Points on a hilly landscape, in no order, each with its height.
A ball rolls from a point to whichever of its 2 nearest points has the largest drop for the distance, and stops where none of them is lower. Distance is the straight distance between rows; heights are no part of it.
J_925 h=555: 42, 35, -41, 18, -24, 17, -20, 13, 0, -70, -38, -26, -33, -3, -40, 15, -1, -28, 9, 38, -41, -24, 0, 49, 2, 4, 74, -8, -27, -34, -47, -56, 12, -27
J_409 h=334: -13, -21, 20, -31, -17, -28, 30, 23, 34, 68, 23, -23, 26, 9, 10, -49, 11, 30, -16, 3, 1, 27, -21, -19, 29, 1, -15, 23, -7, -1, 52, 12, -39, 3
J_32 h=56: 19, 70, 21, 20, 9, -7, 1, -11, 20, -27, -76, 24, -39, -55, 62, 6, -1, -3, 22, 2, -28, -25, 31, -5, 36, 5, 24, -57, 38, 28, -11, -8, -3, -24
J_126 h=525: 32, 3, -58, 23, -26, 6, -8, 15, 24, -67, -20, -32, -49, 20, -58, 12, -5, -27, 6, 22, -29, -15, -15, 47, -6, 5, 43, 12, -26, -40, -22, -52, -1, -8
J_918 h=467: -1, -14, 8, -3, 29, -8, 14, 8, 11, 11, 54, -12, 9, 9, -36, -11, -16, 61, 10, 12, -7, -59, -6, -33, -54, 42, -49, -20, -4, -15, 23, -29, -12, -13
J_334 h=98: 15, 16, -12, 5, 5, -12, 2, 5, 14, -21, -22, -13, -31, 7, -12, -1, -3, -12, 0, 10, -12, -3, -9, 21, -7, -8, 13, -4, -11, -15, -3, -14, -8, 2
J_385 h=380: 5, 15, 45, -54, 1, -38, 27, 21, 19, 60, 14, -26, 46, 14, 5, -38, 6, 22, -22, 27, -4, 18, -19, 22, 7, -21, 7, 19, -57, -14, 44, 7, -49, 3
J_163 h=169: 16, 25, -19, 41, -26, 5, 1, 0, 15, -30, -56, -2, -40, -35, 24, -9, 16, -11, 21, 0, -39, -15, 31, -6, 63, 7, 36, -27, 41, 28, -25, -4, 9, -26
J_826 h=269: -4, 36, 21, -34, 40, 4, -16, -7, -29, -21, 14, 15, 14, 21, -11, 27, -27, -32, -18, 7, 33, 13, -27, 54, -61, -43, -7, 18, -62, -40, -1, -10, -9, 26
J_419 h=204: -16, -25, -35, 37, 22, 17, -7, -21, -11, -35, 14, 5, -36, 10, -25, 21, -18, -3, 6, -22, 13, -18, -10, -20, -38, 15, -44, -20, 37, -2, -22, -10, 20, 7
J_507 h=382: 13, 2, -16, 28, -26, -15, 14, 20, 50, -2, -13, -22, -26, -19, -13, -43, 12, 38, 18, 12, -46, -36, 24, -38, 45, 42, 7, -30, 32, 16, 8, -29, -16, -42
J_906 h=74: -22, 9, -9, 1, 58, 19, -21, -24, -50, -58, 27, 25, 4, 9, -11, 44, -37, 6, -14, -6, 29, -35, -23, 8, -96, 6, -58, -25, -1, -13, -26, -39, 15, 18
J_924 h=223: 20, 5, -18, 15, -42, 12, -11, 1, -27, -14, -52, -2, 16, -14, 19, 8, 35, -35, 6, -3, -18, 33, 21, 33, 67, -34, 60, 22, 5, 24, -36, 37, 29, -1
J_545 h=446: 37, 20, 55, -28, 12, 4, 10, 7, -19, 33, 8, 7, 57, -24, 24, -15, 14, 38, 0, 29, -30, -27, 45, -6, 6, 26, 41, -5, -27, 9, -9, -4, 5, -19
J_776 h=421: 15, 8, 3, 12, 3, -28, 13, 21, 45, 6, 5, -20, -16, -8, -24, -33, -1, 47, 12, 13, -36, -46, 12, -29, 0, 38, -11, -32, 10, -8, 20, -37, -24, -34
J_916 h=427: 18, -20, 24, -7, -11, 40, -20, -8, -59, 22, 10, 9, 57, -20, 15, 19, 30, 2, -1, 10, -13, 5, 59, -9, 30, 1, 45, 17, -12, 17, -44, 23, 52, 1
J_328 h=8: 8, 68, 16, -16, 16, -49, 17, 9, 69, -8, -72, 15, -61, -6, 42, -17, -13, -13, 14, 8, 2, 7, -21, 20, 7, -21, -8, -25, 1, -6, 50, -14, -67, 6
J_801 h=144: 2, -55, -15, 9, -61, 0, 12, 20, 26, 41, 23, -17, 33, -25, 9, -48, 34, 44, 2, -1, -30, 14, 20, -59, 82, 34, 29, 31, 40, 34, 5, 11, 21, -14
J_466 h=515: -29, -58, -48, 60, -24, 13, -11, -22, -6, -21, 3, 2, -45, 10, -21, 21, 6, -28, 21, -45, 22, 3, 1, -42, 16, 21, -31, -4, 71, 22, -33, 20, 30, -2
J_415 h=165: 5, 53, 68, -65, 28, -38, 18, 11, 7, 40, -14, 8, 36, 13, 28, -20, -11, -20, -16, 27, 16, 27, -19, 56, -16, -45, 18, 9, -73, -23, 44, 7, -52, 9
J_186 h=70: -13, 19, -8, 6, -36, -25, 17, 1, 31, 20, -67, 26, -13, -23, 61, -18, 12, -26, 6, -28, 13, 58, -15, 5, 83, -38, 16, 11, 41, 48, 25, 58, -18, 12
J_772 h=117: -34, -17, -6, -7, -31, -45, 27, 12, 61, 45, -28, -2, -17, 8, 31, -47, 8, -7, -11, -27, 27, 62, -42, -16, 60, -26, -23, 23, 34, 23, 59, 35, -50, 11
J_134 h=225: 4, 9, -20, 39, -45, -9, 8, 3, 27, -6, -55, 2, -28, -23, 35, -14, 20, -12, 15, -17, -18, 14, 21, -14, 77, -3, 27, -9, 50, 37, -10, 23, 4, -10
J_938 h=248: 35, -24, -26, 1, -43, 4, -6, 30, -15, -5, 8, -47, 31, 15, -54, -17, 32, 1, 0, 37, -49, -5, 20, 21, 32, -1, 59, 35, -43, -10, -27, -11, 21, -21
J_571 h=613: -32, -9, 2, 21, 48, 31, -25, -36, -55, -21, 35, 32, -8, -4, 8, 39, -25, -2, 1, -28, 43, -11, 2, -24, -68, 9, -61, -29, 25, 14, -17, 6, 36, 15
J_182 h=15: -22, 22, -5, -2, 46, 23, -29, -27, -45, -52, 12, 34, -7, 10, 0, 45, -33, -24, -15, -11, 38, 4, -30, 31, -82, -25, -39, -9, -10, -17, -18, -13, 16, 27
J_235 h=235: -4, -40, -8, -14, 18, 16, -10, -2, -42, 12, 69, -24, 40, 32, -61, 19, -4, 21, -8, 14, 5, -22, -3, 0, -46, 7, -22, 22, -44, -14, -11, -4, 13, 10
J_303 h=215: 27, 11, 8, -4, 27, 11, -7, 6, -29, -21, 9, -12, 24, -2, -36, 12, -9, 21, 4, 31, -35, -46, 15, 14, -34, 23, 24, -18, -33, -18, -32, -34, 18, -21
J_697 h=379: 15, 33, 48, -37, 20, -47, 33, 28, 42, 45, 8, -8, 14, -6, 0, -40, -7, 52, -5, 29, -15, -30, -10, 5, -15, 16, -6, -19, -27, -21, 57, -20, -56, -16
J_761 h=315: 28, -12, -8, -20, -9, 8, -6, 24, -22, -3, 27, -32, 38, 24, -61, 6, 14, 4, -5, 43, -33, -16, 9, 33, -9, -1, 44, 27, -67, -36, -24, -18, 8, -9
J_368 h=72: -8, 18, -15, 1, 20, 24, -29, -16, -31, -39, -9, 16, -17, 14, 1, 43, -9, -46, -7, -18, 32, 22, -20, 35, -44, -35, -3, 8, -9, -19, -19, 10, 21, 24
J_759 h=345: -7, -47, -33, 47, -40, 6, 4, -5, 10, -1, -6, -7, -23, -5, -2, -11, 18, 4, 15, -28, -9, 0, 22, -53, 55, 31, -5, 1, 60, 26, -18, 17, 21, -15
J_265 h=34: 22, -11, 9, -8, -45, -13, 22, 28, 33, 38, -1, -14, 33, -32, 26, -55, 31, 44, -4, 11, -42, 2, 25, -32, 78, 17, 43, 13, 16, 27, 14, 5, -3, -23
J_454 h=526: 9, -20, 49, -9, 20, 45, -11, -26, -52, 35, 38, 39, 34, -40, 50, 16, 1, 27, 1, -7, 23, -20, 63, -50, -20, 33, 0, -5, 22, 34, -13, 21, 45, 8
J_539 h=159: -26, -10, -12, 11, -30, -54, 29, 15, 89, 29, -38, 2, -41, 0, 19, -52, 7, 6, 8, -25, 6, 30, -32, -32, 57, -9, -33, -4, 48, 12, 62, 13, -61, -1
J_431 h=226: -36, 0, 24, -43, 13, -16, 12, 4, -6, 38, 53, -13, 22, 44, -16, -4, -17, -24, -25, -5, 44, 43, -37, 29, -41, -49, -41, 44, -66, -28, 54, 19, -39, 22
J_226 h=114: -32, -11, 30, -32, -2, 17, -4, -19, -33, 63, 14, 16, 50, -3, 60, -3, 16, -21, -24, -26, 46, 66, 7, -2, 38, -35, -2, 37, -5, 25, 20, 54, 7, 25
J_947 h=494: 8, 0, 55, -18, 15, 20, -1, -17, -33, 43, 7, 26, 39, -32, 60, 2, 12, 14, -9, -6, 13, 3, 41, -24, 7, 7, 10, -3, 11, 26, 5, 30, 23, 6
J_179 h=383: -19, -63, -44, 37, -12, 1, 7, 1, 13, 1, 46, -26, -24, 29, -56, -4, -1, 20, 13, -20, 7, -16, -9, -47, -14, 39, -48, 4, 35, 2, -1, -6, 13, -2
J_527 h=49: -26, -48, -13, 7, 3, 32, -16, -15, -48, 17, 48, 1, 24, 24, -19, 27, 9, -18, -5, -22, 32, 30, 5, -12, -16, -12, -27, 30, -1, 3, -16, 30, 31, 15
J_980 h=480: 11, -21, -85, 41, -39, 12, -16, 4, 23, -64, -14, -30, -66, 36, -64, 25, -11, -48, 9, -1, -4, -2, -29, 30, -6, 4, 18, 21, 2, -35, -28, -32, 15, 6
J_75 h=308: 18, -22, -1, -24, 8, 2, 1, 20, -24, 7, 57, -35, 46, 23, -70, 11, 3, 38, -3, 37, -27, -36, 6, 9, -33, 19, 5, 10, -55, -24, -7, -24, 3, -12
J_778 h=453: 17, 23, 10, 14, 40, 39, -18, -23, -55, -45, -17, 21, 4, -34, 12, 41, -8, 7, 9, 7, -11, -42, 29, -1, -41, 16, 15, -45, 14, -1, -57, -26, 37, -14
J_777 h=462: 1, -20, -14, -17, 10, -24, 16, 18, 17, 12, 61, -36, 9, 36, -68, -14, -15, 37, -5, 17, -8, -29, -32, 2, -43, 19, -37, 14, -35, -28, 32, -21, -30, 0
J_467 h=236: -11, -52, 9, -6, -41, 0, 11, 6, 12, 58, 26, -1, 42, -19, 36, -40, 26, 31, -9, -15, -1, 30, 18, -55, 62, 24, 12, 30, 35, 41, 19, 32, 9, 6
J_476 h=508: 11, 8, 46, -17, 35, 5, 6, 3, -20, 24, 30, 7, 33, -13, 7, -3, -11, 40, 1, 16, -2, -37, 19, -16, -36, 24, -14, -22, -14, 1, 7, -11, 5, -8
J_238 h=370: 15, -28, -9, 0, -24, 33, -22, 6, -52, 8, 12, -18, 40, 8, -28, 15, 36, -18, -3, 8, -18, 11, 35, 15, 28, -12, 41, 32, -29, -4, -44, 18, 49, 1
J_176 h=587: -14, 15, 20, 19, 51, 41, -29, -40, -58, -25, 3, 46, -8, -31, 38, 43, -15, 2, 6, -23, 34, -20, 24, -24, -48, 14, -31, -45, 45, 18, -33, 4, 48, 9
J_241 h=487: -20, -8, 25, -29, 28, -18, 18, 9, 4, 33, 65, -15, 23, 26, -29, -12, -23, 36, -9, 15, 20, -20, -32, -3, -59, 8, -56, 7, -34, -15, 45, -3, -33, 11
J_471 h=489: 18, 12, 37, -5, 45, 24, -13, -13, -45, -2, 15, 19, 28, -27, 13, 20, -9, 29, 4, 13, -7, -44, 36, -21, -41, 29, -2, -32, 1, 7, -28, -16, 33, -10
J_425 h=154: 17, -3, -5, -2, 10, 3, 0, 10, -12, -6, 12, -17, 6, 16, -31, 1, -4, 10, 2, 17, -21, -19, 3, 12, -17, 1, 8, 0, -21, -13, -11, -11, 7, -5
J_58 h=432: 9, -11, 0, -11, 15, -27, 23, 28, 28, 12, 47, -35, 9, 14, -56, -24, -8, 61, 10, 27, -30, -52, -13, -17, -34, 39, -24, -9, -24, -22, 33, -34, -33, -24
J_819 h=636: -34, -5, 18, 8, 40, 6, -5, -30, -24, 10, 24, 28, -14, 5, 23, 16, -29, -12, 1, -34, 51, 10, -10, -23, -48, -4, -65, -18, 27, 11, 16, 17, 9, 17
J_923 h=486: -25, -71, -58, 43, -24, 14, -7, -12, -15, -14, 33, -17, -25, 35, -57, 16, 3, -21, 14, -35, 19, 6, -9, -29, -5, 19, -33, 23, 35, 8, -25, 15, 33, 1
J_350 h=14: -24, 5, 20, -12, -20, -17, 21, -12, 21, 53, -40, 32, 17, -30, 82, -22, 7, -13, -12, -35, 32, 61, -3, -13, 72, -28, 3, 12, 43, 47, 38, 58, -9, 18
J_936 h=161: -6, -31, -19, 21, -4, 19, -10, -11, -30, -7, 7, -7, -5, 12, -18, 17, 9, -15, 3, -11, 7, 12, 7, 0, -4, -5, -3, 11, 15, 2, -22, 10, 29, 6
J_642 h=170: 34, -6, 5, -9, -16, 0, 7, 26, -8, 11, 16, -34, 40, -2, -31, -23, 21, 30, 0, 34, -49, -23, 34, -6, 30, 21, 44, 13, -34, -5, -12, -13, 10, -32
J_882 h=63: -23, -7, 31, -22, -19, 7, 2, -21, -13, 63, -14, 35, 41, -32, 88, -6, 18, -16, -19, -34, 32, 71, 14, -11, 65, -29, 17, 27, 25, 50, 24, 65, 13, 25
J_477 h=577: 9, 9, -34, -12, 3, -12, 1, 17, 32, -37, 19, -24, -27, 55, -60, 12, -31, -19, -8, 16, 3, 2, -54, 50, -49, -15, 2, 34, -52, -52, 14, -40, -28, 26
J_337 h=297: 10, 16, -17, -20, 23, 16, -23, 5, -20, -48, 13, -2, 2, 30, -42, 38, -21, -34, -17, 15, 13, 4, -33, 59, -62, -29, 13, 17, -58, -48, -25, -26, 7, 20
J_618 h=141: 0, 46, 41, -38, 29, -28, 10, 2, 10, 15, -20, 12, -1, 9, 23, -7, -17, -18, -13, 8, 22, 22, -18, 36, -25, -36, -8, 0, -35, -13, 37, 5, -38, 12
J_546 h=80: -12, 11, 7, -21, -18, -45, 28, 16, 57, 42, -35, -6, -2, 2, 38, -46, 10, -7, -15, -7, 8, 48, -28, 9, 50, -40, 0, 19, 1, 14, 59, 26, -47, 9
J_952 h=237: -25, -31, 3, 7, -12, -30, 23, 11, 51, 38, 20, -5, -27, 4, -1, -36, 1, 31, 1, -16, 8, -2, -20, -49, 4, 22, -49, -12, 42, 4, 49, 6, -30, -7
J_16 h=122: -18, 8, -10, 9, -24, -8, 2, -12, 5, 8, -52, 20, -15, -8, 48, 6, 14, -46, -4, -33, 25, 61, -12, 14, 49, -42, 10, 18, 31, 32, 9, 57, -3, 17
J_171 h=428: -22, -24, -33, 55, -27, -2, 0, -19, 25, -22, -29, 7, -58, -8, 7, 7, 5, -23, 27, -36, 3, 0, 8, -37, 45, 17, -19, -21, 73, 26, -16, 16, 3, -12
J_829 h=253: 32, 35, 49, -26, 52, 11, -5, 1, -38, -16, 20, 11, 57, -14, -15, 21, -17, 27, 3, 41, -28, -50, 23, 23, -55, 22, 23, -28, -48, -22, -37, -36, 7, -15
J_960 h=216: 32, 57, 61, -43, 50, -13, 2, -1, -21, -3, -2, 19, 45, -4, 0, 5, -14, 8, 0, 49, -20, -31, 6, 46, -47, -1, 30, -22, -67, -31, -12, -26, -18, -6
J_835 h=196: -43, -18, 35, -47, 5, 2, 2, -6, -26, 64, 56, -14, 52, 23, 7, 2, 3, -13, -27, -8, 38, 59, -11, 14, -13, -42, -27, 54, -56, -13, 36, 28, -18, 24
J_277 h=292: -7, -20, -21, 43, 19, 39, -19, -25, -41, -36, 7, 13, -18, -12, -6, 32, -5, 0, 14, -16, 7, -26, 17, -29, -26, 27, -17, -32, 43, 9, -45, -5, 47, -5
J_901 h=529: 6, 11, -65, 21, 2, 12, -13, -3, 22, -85, -13, -9, -62, 24, -41, 34, -32, -28, -3, 8, 2, -18, -37, 34, -44, 0, -1, -6, -5, -40, -24, -57, -2, 15
J_461 h=265: 19, 3, 0, 4, -50, 10, -2, 11, -20, 15, -43, 6, 44, -31, 40, -9, 42, -12, -4, 3, -29, 38, 33, 18, 103, -30, 73, 24, 5, 42, -26, 39, 37, 1
J_339 h=424: -10, -40, -73, 43, -37, -1, -8, -3, 24, -49, -8, -20, -66, 34, -53, 13, -2, -44, 14, -20, 5, 16, -24, 5, 12, 2, -3, 24, 19, -11, -18, -1, 8, 6
J_656 h=295: -25, -48, 21, -34, -29, -7, 17, 9, 13, 79, 48, -11, 49, -5, 30, -40, 16, 30, -25, -8, 9, 43, -8, -37, 42, 11, -10, 39, 7, 21, 41, 31, -15, 11
J_813 h=338: 31, 1, -33, -8, -1, 26, -35, 16, -30, -52, 3, -19, 4, 20, -55, 34, 5, -35, -11, 29, -17, -14, -12, 58, -36, -21, 47, 17, -53, -43, -46, -30, 26, 4
J_544 h=174: 4, 17, -14, 10, -29, 4, -12, -7, -19, -17, -61, 15, -16, -8, 37, 17, 20, -51, 5, -20, 5, 48, 2, 35, 50, -47, 38, 16, 17, 25, -24, 48, 15, 11
J_202 h=299: -29, -57, -28, 28, -18, -20, 15, 9, 45, 19, 37, -18, -33, 19, -36, -25, 1, 33, 13, -20, 6, -18, -16, -60, -6, 43, -63, -5, 48, -2, 25, -3, -18, -13
J_389 h=312: 18, -16, -6, -6, -47, 28, -19, 8, -44, 17, -10, -11, 60, -11, 10, 2, 49, -16, -10, 7, -28, 31, 37, 15, 73, -27, 66, 44, -27, 17, -44, 34, 49, -2
J_152 h=40: -11, 57, 22, -22, 34, -49, 18, 9, 74, -8, -36, 16, -63, 8, 22, -19, -36, -4, 3, 2, 23, -6, -36, 13, -33, -21, -45, -30, -8, -25, 61, -26, -70, 17
J_187 h=247: -31, 16, 22, -41, 40, -4, -2, -9, -22, 3, 48, 8, 23, 34, -13, 18, -36, -27, -21, -7, 51, 31, -41, 48, -75, -47, -44, 27, -71, -34, 34, 2, -24, 26
J_556 h=130: -11, 11, -51, 18, 1, 33, -36, -14, -12, -77, -22, 16, -46, 19, -13, 59, -18, -67, -2, -20, 33, 26, -38, 46, -42, -35, 2, 3, 8, -33, -39, -5, 22, 26
J_614 h=562: -21, -6, -70, 23, 10, 27, -28, -19, -5, -95, 5, 11, -52, 28, -36, 56, -42, -33, -8, -15, 32, -9, -51, 30, -69, -4, -29, -4, 10, -35, -33, -42, 19, 28
J_149 h=368: -10, 1, -9, 40, 9, 23, -18, -28, -21, -23, -25, 27, -35, -28, 30, 30, -2, -10, 24, -29, 11, -10, 24, -36, 7, 24, -16, -40, 68, 28, -34, 14, 31, -6
J_12 h=270: -22, -4, -61, 46, -35, -3, -8, -14, 31, -53, -51, 7, -90, 19, 0, 31, -2, -73, 23, -36, 19, 32, -27, 11, 36, -15, 0, 5, 45, 6, -19, 18, -6, 12
J_928 h=151: -29, -41, -2, -5, 26, 28, -11, -14, -52, 13, 76, 0, 31, 33, -34, 23, -13, 4, -10, -15, 35, 4, -14, -10, -57, -3, -55, 22, -24, -3, -1, 12, 20, 21
J_812 h=282: 2, -6, 1, 20, -45, -12, 19, 6, 44, 25, -45, 14, 1, -42, 54, -40, 23, 23, 10, -19, -19, 18, 18, -42, 91, 15, 22, -3, 59, 50, 16, 24, -1, -13
J_421 h=423: -15, 17, -10, 44, -8, 1, -7, -31, 20, -30, -57, 31, -68, -30, 45, 22, 0, -26, 32, -35, 4, -7, 12, -30, 36, 11, -22, -47, 73, 34, -15, 17, 6, -12
J_272 h=158: -23, 6, 36, -30, 12, 11, -3, -15, -34, 44, 21, 10, 41, 9, 31, 9, 8, -25, -19, -13, 37, 48, 3, 12, -6, -40, -14, 30, -34, -3, 20, 34, 0, 20
J_69 h=466: 10, 2, 37, -8, 19, 39, -20, -22, -54, 13, 5, 23, 36, -20, 35, 27, 16, -2, -4, -2, 6, 3, 38, -2, -5, -5, 23, -4, -2, 16, -26, 24, 40, 7
J_488 h=420: 23, 25, 71, -46, 3, -1, 14, 10, -5, 60, -3, 10, 67, -33, 55, -29, 16, 34, -17, 23, -20, -7, 35, 1, 31, 6, 45, 3, -30, 14, 12, 10, -7, -6
J_518 h=194: -39, -14, 5, 6, -16, -43, 27, 8, 83, 44, -15, 15, -42, -5, 26, -52, 0, 26, 3, -31, 19, 6, -27, -56, 24, 10, -58, -20, 60, 9, 73, 9, -60, -13
J_717 h=327: 12, 0, -6, 30, -47, -10, 20, 20, 57, 16, -31, -4, -13, -37, 24, -56, 24, 34, 12, -3, -40, -15, 31, -46, 78, 27, 23, -15, 53, 36, 13, -1, -4, -37
J_560 h=254: 2, -32, -35, 29, -27, 6, 0, 4, 2, -5, -4, -20, -11, 10, -25, -4, 17, -4, 15, -6, -14, 0, 12, -21, 26, 14, 8, 3, 28, 11, -16, 6, 21, -12
J_312 h=357: -5, 6, 26, -24, 3, -40, 24, 22, 37, 42, 11, -21, 5, 11, -1, -36, -2, 23, -11, 12, 1, 4, -19, -1, -7, -2, -18, 7, -19, -10, 54, 6, -43, 2
J_55 h=42: -1, 34, 11, -13, -2, -45, 24, 16, 61, 15, -46, -3, -35, 3, 23, -37, 2, -1, 2, 4, 1, 14, -19, 12, 23, -22, -5, -9, -2, 2, 49, 4, -56, 4
J_818 h=398: 21, 35, 60, -50, 6, -29, 19, 14, 8, 53, -5, -6, 55, -9, 28, -35, 12, 22, -20, 32, -18, 7, 9, 21, 19, -8, 28, 7, -48, -4, 24, 2, -35, 3
J_821 h=188: 15, 53, 76, -61, 45, -25, 5, -3, -20, 26, 2, 18, 52, 4, 12, 3, -13, -8, -13, 35, 4, -1, -4, 55, -42, -26, 15, -4, -79, -32, 11, -8, -38, 6
J_380 h=557: 11, -6, -63, 7, 1, 3, -5, 12, 23, -61, 15, -25, -38, 47, -72, 20, -26, -9, -6, 17, -7, -21, -43, 40, -52, 10, -2, 13, -33, -53, -9, -57, -6, 16
J_964 h=381: 35, 8, -19, 4, -2, 34, -32, 8, -47, -46, -13, -12, 19, -4, -38, 32, 13, -25, 2, 32, -30, -20, 13, 43, -19, -12, 62, -2, -37, -24, -63, -25, 36, -13
J_237 h=558: -3, -8, 34, 7, 35, 42, -15, -33, -45, 4, 21, 44, 8, -35, 44, 27, -8, 25, 13, -16, 19, -34, 48, -53, -35, 37, -21, -34, 45, 26, -20, 6, 52, 3
J_428 h=495: -9, 16, 9, -5, 52, -13, 5, -4, 8, -20, 40, 6, -1, 7, -23, 1, -42, 50, 2, 7, -1, -69, -24, -15, -84, 33, -69, -37, -11, -17, 18, -48, -16, -5
J_370 h=197: -8, 6, -59, 31, -19, 20, -25, -15, 3, -68, -49, 14, -75, 9, -8, 50, -7, -73, 10, -27, 25, 23, -28, 33, 3, -23, 15, 0, 31, -9, -38, 10, 15, 18
J_307 h=399: 19, 32, 30, -11, 28, -36, 26, 21, 42, 8, -2, -10, -7, -6, -16, -28, -16, 47, 10, 28, -32, -50, 0, -6, -25, 27, -11, -37, -18, -20, 35, -40, -41, -26
J_946 h=108: 38, 11, 22, -14, -24, -13, 16, 29, 15, 28, -3, -25, 47, -18, 3, -47, 21, 48, -2, 36, -52, -17, 37, -13, 48, 24, 52, 4, -18, 10, 4, -15, -6, -34
J_74 h=422: 23, 18, -3, 1, 24, 36, -31, -10, -55, -56, -12, 15, 9, -14, -17, 42, -7, -12, -3, 21, -12, -29, 15, 30, -45, 0, 28, -27, -14, -19, -56, -31, 38, -6
J_371 h=477: 26, 3, 34, -8, 3, 1, 10, 10, 5, 27, 18, -4, 26, -19, 10, -22, 8, 49, 2, 22, -24, -35, 33, -30, 1, 40, 12, -16, 3, 9, 7, -12, 5, -18
J_944 h=132: -8, 6, -20, 18, 41, 10, -10, -19, -17, -49, 11, 16, -29, 6, -15, 28, -35, 7, -1, -3, 13, -33, -16, -1, -66, 13, -41, -33, 11, -11, -20, -38, 11, 4
J_47 h=107: 11, 39, -7, 46, -9, 12, -5, -15, 20, -41, -68, 20, -64, -53, 46, 4, 7, -6, 30, -9, -35, -25, 33, -26, 51, 19, 20, -62, 61, 38, -31, -12, 8, -38
J_247 h=113: -9, 28, 28, -40, -2, -31, 19, 7, 23, 38, -22, -4, 10, 7, 28, -28, 1, -21, -19, 5, 17, 46, -21, 28, 17, -43, 0, 24, -31, -6, 47, 25, -40, 14
J_511 h=348: -8, -23, -59, 41, -47, -13, -1, 4, 33, -33, -38, -18, -61, 15, -18, -1, 12, -39, 19, -23, -4, 20, -13, 1, 54, -3, 10, 15, 40, 10, -14, 14, -4, 0

Where does a ball stop that starts at each point below?
J_476 => J_265
J_980 => J_182
J_307 => J_265
J_947 => J_350
J_471 => J_350
J_925 => J_350
J_421 => J_182
J_776 => J_32
J_477 => J_350

Call two points neighbours if one is among the 2 nearest of the other. Go from one point of each pair to the other, from neighbour to neighbour, staying as low as possible. Name the highest point that can't be avoided.
J_32 / J_350 => J_476
J_901 / J_546 => J_614
J_546 / J_334 => J_829
J_527 / J_265 => J_761
J_182 / J_32 => J_171
J_58 / J_32 => J_428
J_32 / J_265 => J_776
